Each row is a point on a landscape with many valleys, with its height.
From any point a ball rolls to the lowest of the 2 points nearest to it. It stops when none of these is lower. Distance is the straight distance between rows; heights are no part of it.
Q_108: [ 83 141 119  74  95 110  65  99 105 102 114 107  96 120 106  83  93  67
  89  84  91 109  63 109]  h=660
Q_831: [105 106 130 106 103  72  94  83  55  69  75 125  95 101  89  93 156  79
  74 130  81 105 118  60]  h=682
Q_36: [ 54 129 101  87  75 120  89 123  98 117 104  70 102  92 127  93  59  97
 102  68 116  97 110  70]  h=488
Q_415: [120  97 120 105 117  77 119  97  77  53  69 127  98  93  95  95 136 118
  96 120  89  86 119  73]  h=752
Q_923: [106  74  77  75 148 109 131 105 136  82  84 115 106  98 103 122  88 127
 119  60 121  76  81 146]  h=560
Q_121: [ 85 144 112  99 113  68  90 122  77  56 132 126 140  89 108 107  95 122
  57 129  95  89  94  84]  h=620
Q_543: [127  63  93 103 107 100 115  61  94 112  79 106  88  97  77 100 131  88
 111 114  85 113 102 106]  h=411
Q_794: [124  81  95 132  72 117  99  79  91 125  74  56  80  62  89 117 100  69
 103 104 104 133 134  92]  h=431
Q_377: [108  61  64 129 108  83 136  73  77 108  91  89 108  54  96 133 102 128
 111 124 111 100 141  93]  h=509
Q_231: [113  88  87 105 116  70 117  45  93 110 106 130 107  76  75  71  74 141
 143  97  71  93  95  99]  h=636
Q_661: [126  62  70 135  87 112 122  83 100 115  71  65  83  57  98 142 109 104
 111 114 120 107 141 104]  h=474
Q_711: [ 93  77  98 106 102  88 112  49  82 131  95 118 105 100  87  70 115 103
 120 111  70 105 112  82]  h=475
Q_452: [ 49  87  96  58 110  81 122  60  62 108  77 107 107  45 152 112  94  78
  94  84  94 102  97 103]  h=737
Q_289: [ 93  90  85  89  98 118 103  56  90 130  89  84  99  68  92 112  91  61
 109  88  91 120  98 104]  h=649
Q_881: [ 99 104 113 108 120  73 124 120 102  67  96 135 105 112  92  63  99 168
 124 108  95  71 107  74]  h=285
Q_937: [ 84  82  95  97 103 128  85 159 118  93 107  92 103 152 106 127 148  89
  66 119 124  92  85 115]  h=335
Q_330: [108 106 113 122  75 132  92 113  87  97  77  58  84  75 104 124 103  60
  89  93 113 118 129  81]  h=370
Q_142: [ 68 114  86 111  78 108  79  64  92 157 136  89 114 105  94  96  83  77
 105 103  89 116 103  87]  h=600
Q_659: [157 102  96 147 100  78  77 101 122  85 123 115 107 103  52 117 122 122
  86 126 101 102 101 136]  h=530
Q_560: [ 99  89 136  85  88 112 101  88  64 115  57  66  92  80 116  98 135  32
  73  98  92 127 128  73]  h=167
Q_228: [146 102  92 108 131 113 112 112 124  56  85  96  99  75  87 142  89 101
  98  73 118  99  97 140]  h=253
Q_551: [119 108  97  83 114 100 121  96 108  70  77  98  97  62 102 103  61 119
 126  81 101  84  97  98]  h=455
Q_905: [132  90  82 114 129 110  94 110 119  76 104 110 114  95  69 154 114  89
  78  94 118 106  89 152]  h=308
Q_337: [134 147 114 127  87  70 100  97  94  64 130 107 104  89  89  70  75 143
 101 114  95  80 112  78]  h=139
Q_258: [ 69  78 106  93 104  81 127  79  79 112  77 113 106  93 126  73 112 120
 119 103  85  89 118  67]  h=547
Q_147: [119  97  97 165  49 108  79 118 103 128 116  73  85 136  88  87 110  98
 102 136 112 110 146  71]  h=723
Q_428: [147 106 105 130  79 101 106  86 142 117 100  90  67  98  79  68  64 120
 148  82  97 103 106 101]  h=441
Q_808: [ 56 122  97  70 109  70  83  63  92 112 133 148 114 109 102  79  78 112
 108  94  75  91  62 118]  h=687
Q_869: [125 107  79 104 138  79 108 130 139  81 127 123 132  93  73 116  66 154
 111  86 110  77  82 137]  h=407
Q_84: [ 53  91  86  97  89  86  94  61  77 138 118 114 119 102 111  93 100 102
 104 116  91 101 100  86]  h=541
Q_754: [146 131 135 142  66  89  91  91  91  90  86  86  73  97  86  69 104  87
 102 108  87 105 130  73]  h=847
Q_372: [ 51  88  94  51 126  66 127  78  68  81  98 141 115  56 149 123  91  91
  79  88 102  93  82 125]  h=771
Q_548: [110  65 116  80 120 110  92 115 110  89  97 110  82 154 102 116 159  58
  69 116  86 107  77 110]  h=487
Q_714: [127  91  94 118 130  66 120 104 111  70 110 134 118  96  69  82  97 159
 119 114  90  79 100 108]  h=108
Q_778: [102  66  93  98  91 144  93 120 102 152 105  42  83 158 121  79 104  52
  90  97  83 121 100 110]  h=395
Q_525: [ 91 104  98  83 111 100 142 125  80  59  73  95 110  58 136 115  74 126
  96 102 123  80 124  73]  h=446
Q_338: [110 128  84 120  85  85 102  74 103 113 121  88  95  67  87  96  52 120
 124  95  98 100 113  86]  h=621
Q_791: [ 88 112 107 109 102  90  75 117  97  86 123 122 115 136  83  94 125 121
  88 122 104  85  92  94]  h=191
Q_187: [ 90  82 107  86 109  96  90  84  90 108  99 120  92 126  99 101 138  69
  77 117  83 113  80 106]  h=535
Q_878: [127 104 134  88 102 114  87 121 124  93  95 111  79 161  88  53 118  79
  96  99  78  98  81  95]  h=802
Q_774: [ 69  75  68  90 117 113  96  82  86 114 109  93 123  81 120 167 136  70
  65 106 123 113  97 142]  h=657
Q_105: [ 87  97  78 114  91 106 107 125 136 128 120  98  92 139  90  75  72 146
 143  88 114  77  98  85]  h=209
Q_343: [ 71 116  98  85  83 121  82  96 107 140 110  77  99 105 105  88  67  80
 113  77 100 117  91 102]  h=594
Q_924: [ 98 156 117  98  88  91  77  77  65  65 116  91 117  57  99 120  85  76
  66 102  97 114  86  88]  h=448
Q_197: [ 99 104  85 140  57 129  75 122 104 156 134  64  90 149  96  91  97  78
  98 110 106 112 124  76]  h=669
Q_801: [108 122  95  95 101 108  92  93 113  90 114  95 105  82  84 105  64 106
 109  88 104  98  88 111]  h=534
Q_505: [165  82 106 116  98 106 108  78 108  90  63  94  67  81  75 107 114  76
 110 100  94 118 107 119]  h=360
Q_374: [ 98  86  84 118 110  68 124  63  74 105  99 113 111  66  88  97  88 146
 128 122  89  96 127  74]  h=569
Q_652: [127  72  74  89 114 114 120  50 110 116  78  93  88  57  84 123  81  82
 130  71 101 117  93 135]  h=610
Q_18: [112 138 122  91 110  63 100  75  60  55  99 130 114  62  95  99 103 101
  71 116  82  96 101  71]  h=438
Q_626: [121 122  77 126 105  74 101 127 128  89 148  99 129  79  79 110  50 159
 107 109 111  92  96 112]  h=517
Q_481: [ 73  84 105  70 108 125  93 145 112  92 104 102  88 137 139 138 147  59
  60 103 119 104  71 128]  h=288
Q_497: [133 112 123 102  83 136  96 131 130 101  93  82  77 145  91  63  87  85
 117  76  97 102  91  99]  h=863
Q_317: [ 75 106 103  58 103 120 100 100 123 117  94 100  94 105 118  76  56 102
 132  53 101 101  72 110]  h=673
Q_944: [105 121 132  62 108 115  81 112 127 102 103 111  75 152 101  74 100  59
  96  79  74 113  51 117]  h=736
Q_870: [ 42  73 117  77  98  71 119 101  78 101  80 127  91 105 148  79 137 104
  87 111  94  88 104  87]  h=613
Q_384: [124 156 118 102  91  77 108  85  74  60 117 100 111  53  99  90  67 110
  89 107  89  94  96  71]  h=310
Q_55: [ 82  69  97 109 112  93 125 125 103  93  87 112 104 120 108  82 123 160
 123 116 109  67 118  78]  h=409
Q_236: [ 73 137 109  89  90  98  62  90  86  97 126 105 121  99 100 117  98  75
  73 109  99 109  83 107]  h=564
Q_609: [ 64  62  85  72 120  92 131 107 119 110  97 128 101 122 126  87 124 131
 115  92 102  80  76 122]  h=762
Q_126: [ 74 103 101 100  67 136  77 143  98 132 119  70  98 155 116  87 108  74
  78 106 111 114 107  84]  h=606
Q_577: [154 109  99 119  78  99  87  55 123 136 106  90  78  89  68  82  66  95
 133  89  80 124  89 123]  h=486
Q_635: [108  79 114  97  84 140  90  98  85 127  82  55  89 115 105 100 125  28
  77 101  89 133 106  94]  h=257
Q_812: [126 103 137  98  85 116 106 127 109 105  66  79  74 133 103  39  99  78
 119  77  92  96 122  74]  h=911
Q_233: [ 70  82 108  54 117 107 129 111 112  90  61 108  87  87 147  99 111  94
  99  73 111  88  88 105]  h=305
Q_550: [ 56  65  79  61 112 103 119 141 132 117 110 115  88 137 147 102 126 118
 101  89 120  85  66 144]  h=789
Q_673: [123  69  87  79 132 125 142  83 125  95  59  94  90  74 103 120  78  99
 132  56 111  94  93 138]  h=586
Q_699: [109 126  89 135  89  80  93 130 112  83 138 100 110 109  86  88  74 156
 117 116 111  76 120  76]  h=340
Q_115: [ 64 113  80 113  84 104  98 118 102 131 115  83 102 110 112  91  74 129
 118  93 120  85 114  67]  h=362
Q_361: [104  84  79  86 133  90 137 115 112  70  86 114 118  70 108 120  78 142
 113  83 116  73 104 112]  h=516
Q_157: [121 103  92 122 110 107  70 136 124  81 126 113 114 122  56 126 128 100
  74 116 110  96  84 132]  h=404
Q_819: [123 105  95 110  90 115 115 123 144 128 103  89  75 130  87  53  58 126
 154  65  97  89 106  89]  h=345
Q_575: [ 64  82 103  58 107  92 122  89 117 124  87 125  95 114 128  62  91 110
 126  74  93  90  78 108]  h=726
Q_928: [ 65  83 117  64 101 110 101 128 105  97  84 107  78 125 140  99 124  72
  77  91 105  99  76 107]  h=233
Q_918: [113 103 116 114  90 100  77  80  71  93  95 110 102 106  76 108 148  62
  69 120  91 119 103  87]  h=603
Q_664: [ 77 131 110  83 103  88 107 121  71  60  94 108 120  78 130 110  91 113
  77 112 107  87 111  73]  h=523
Q_784: [147  90  81 126 123  70 103  97 138  90 118 118 114  89  55 103  75 150
 127 104  97  88  93 139]  h=277
Q_7: [ 78  88  94  84 101  94 102  53  54 114  78  90 111  45 118 127 111  67
  88 104  93 120 111  91]  h=695
Q_76: [ 72  98  95  85 120  60 101  45  72 109 119 151 122  94  87  92  99 124
 109 114  78 102  83 108]  h=622
Q_894: [137 128 115 146  63 103  81 122 112  86 108  77  81 115  82  92 105 110
 101 120 114  94 129  81]  h=783
Q_200: [ 76 103 101  66 113 110 130 122  97  78  61  82  92  73 145 101  72 114
 114  63 120  84 104  83]  h=374
Q_390: [ 57  95  66  88 110 120  90 112  96 105 118  83 128  78 120 162  93  96
  77  92 133 107  93 129]  h=634
Q_446: [ 95 109 124  89  97 123  68 134 112  86 114 106  91 152  94 108 137  71
  66 113 101 100  79 103]  h=414
Q_933: [125  88 101 121  78 139  81 101 103 147 113  49  83 130  87  91  98  44
  95  98  82 142 102 116]  h=331
Q_622: [ 87  69  80 104  96 125  89  98  85 108  97  86 110 104  99 145 145  60
  67 125 115 115 102 118]  h=672
Q_549: [ 76 126 109  95  78 125  65 147 108  90 107  86  98 141 112 107 106  92
  82  99 121  95  94  87]  h=521
Q_404: [ 81  93  91 110 111  96 103 163 121  81 102 114 112 141 104  97 119 166
 105 111 123  65 108  90]  h=512
Q_267: [ 76 111 128  86  76 124  89 120  76 105  66  66  96  88 129 100 105  59
  79  92 103 115 119  67]  h=280
Q_927: [121 114 132 100  88 100 101  83  93 104  77 104  89 106  90  52  99  77
 115  90  76 103 114  70]  h=909
Q_693: [ 51  99  71  83  98  97  83  78  93 126 128 100 123  83 114 129  82 103
  95 104 104 100  87 111]  h=593
Q_942: [151  98 109 120  72 118  79  71 110 135  91  61  68  88  75  94  89  54
 112  94  79 145  97 123]  h=408
Q_60: [ 92 126  89  89 113  65  96  65  61  87 124 129 126  63  93 102  88 114
  83 117  86 102  90  95]  h=542
Q_811: [ 85 113 101 120 115  76  86 155  98  62 118 123 131 125  95 106 122 150
  78 129 116  71 112  88]  h=377
Q_432: [124 110 100 139  99  74  68  99  95  94 141 126 113 131  50  97 133 112
  83 139  90 100  96 112]  h=397
Q_368: [153 104 109 115  94 120 100  99 118  71  66  75  75  65  87 135  86  84
 111  85 114 117 108 122]  h=309

Call two points neighbours if one is among the 2 nearest of the other. Go from one point of each pair to the other, from neighbour to neighbour, staying as low as possible. Name the highest point that can't be avoided.
Q_928 / Q_714 | Q_870
Q_560 / Q_84 | Q_142
Q_791 / Q_228 | Q_659
Q_105 / Q_560 | Q_577
Q_791 / Q_714 | Q_404
Q_714 / Q_337 | Q_626
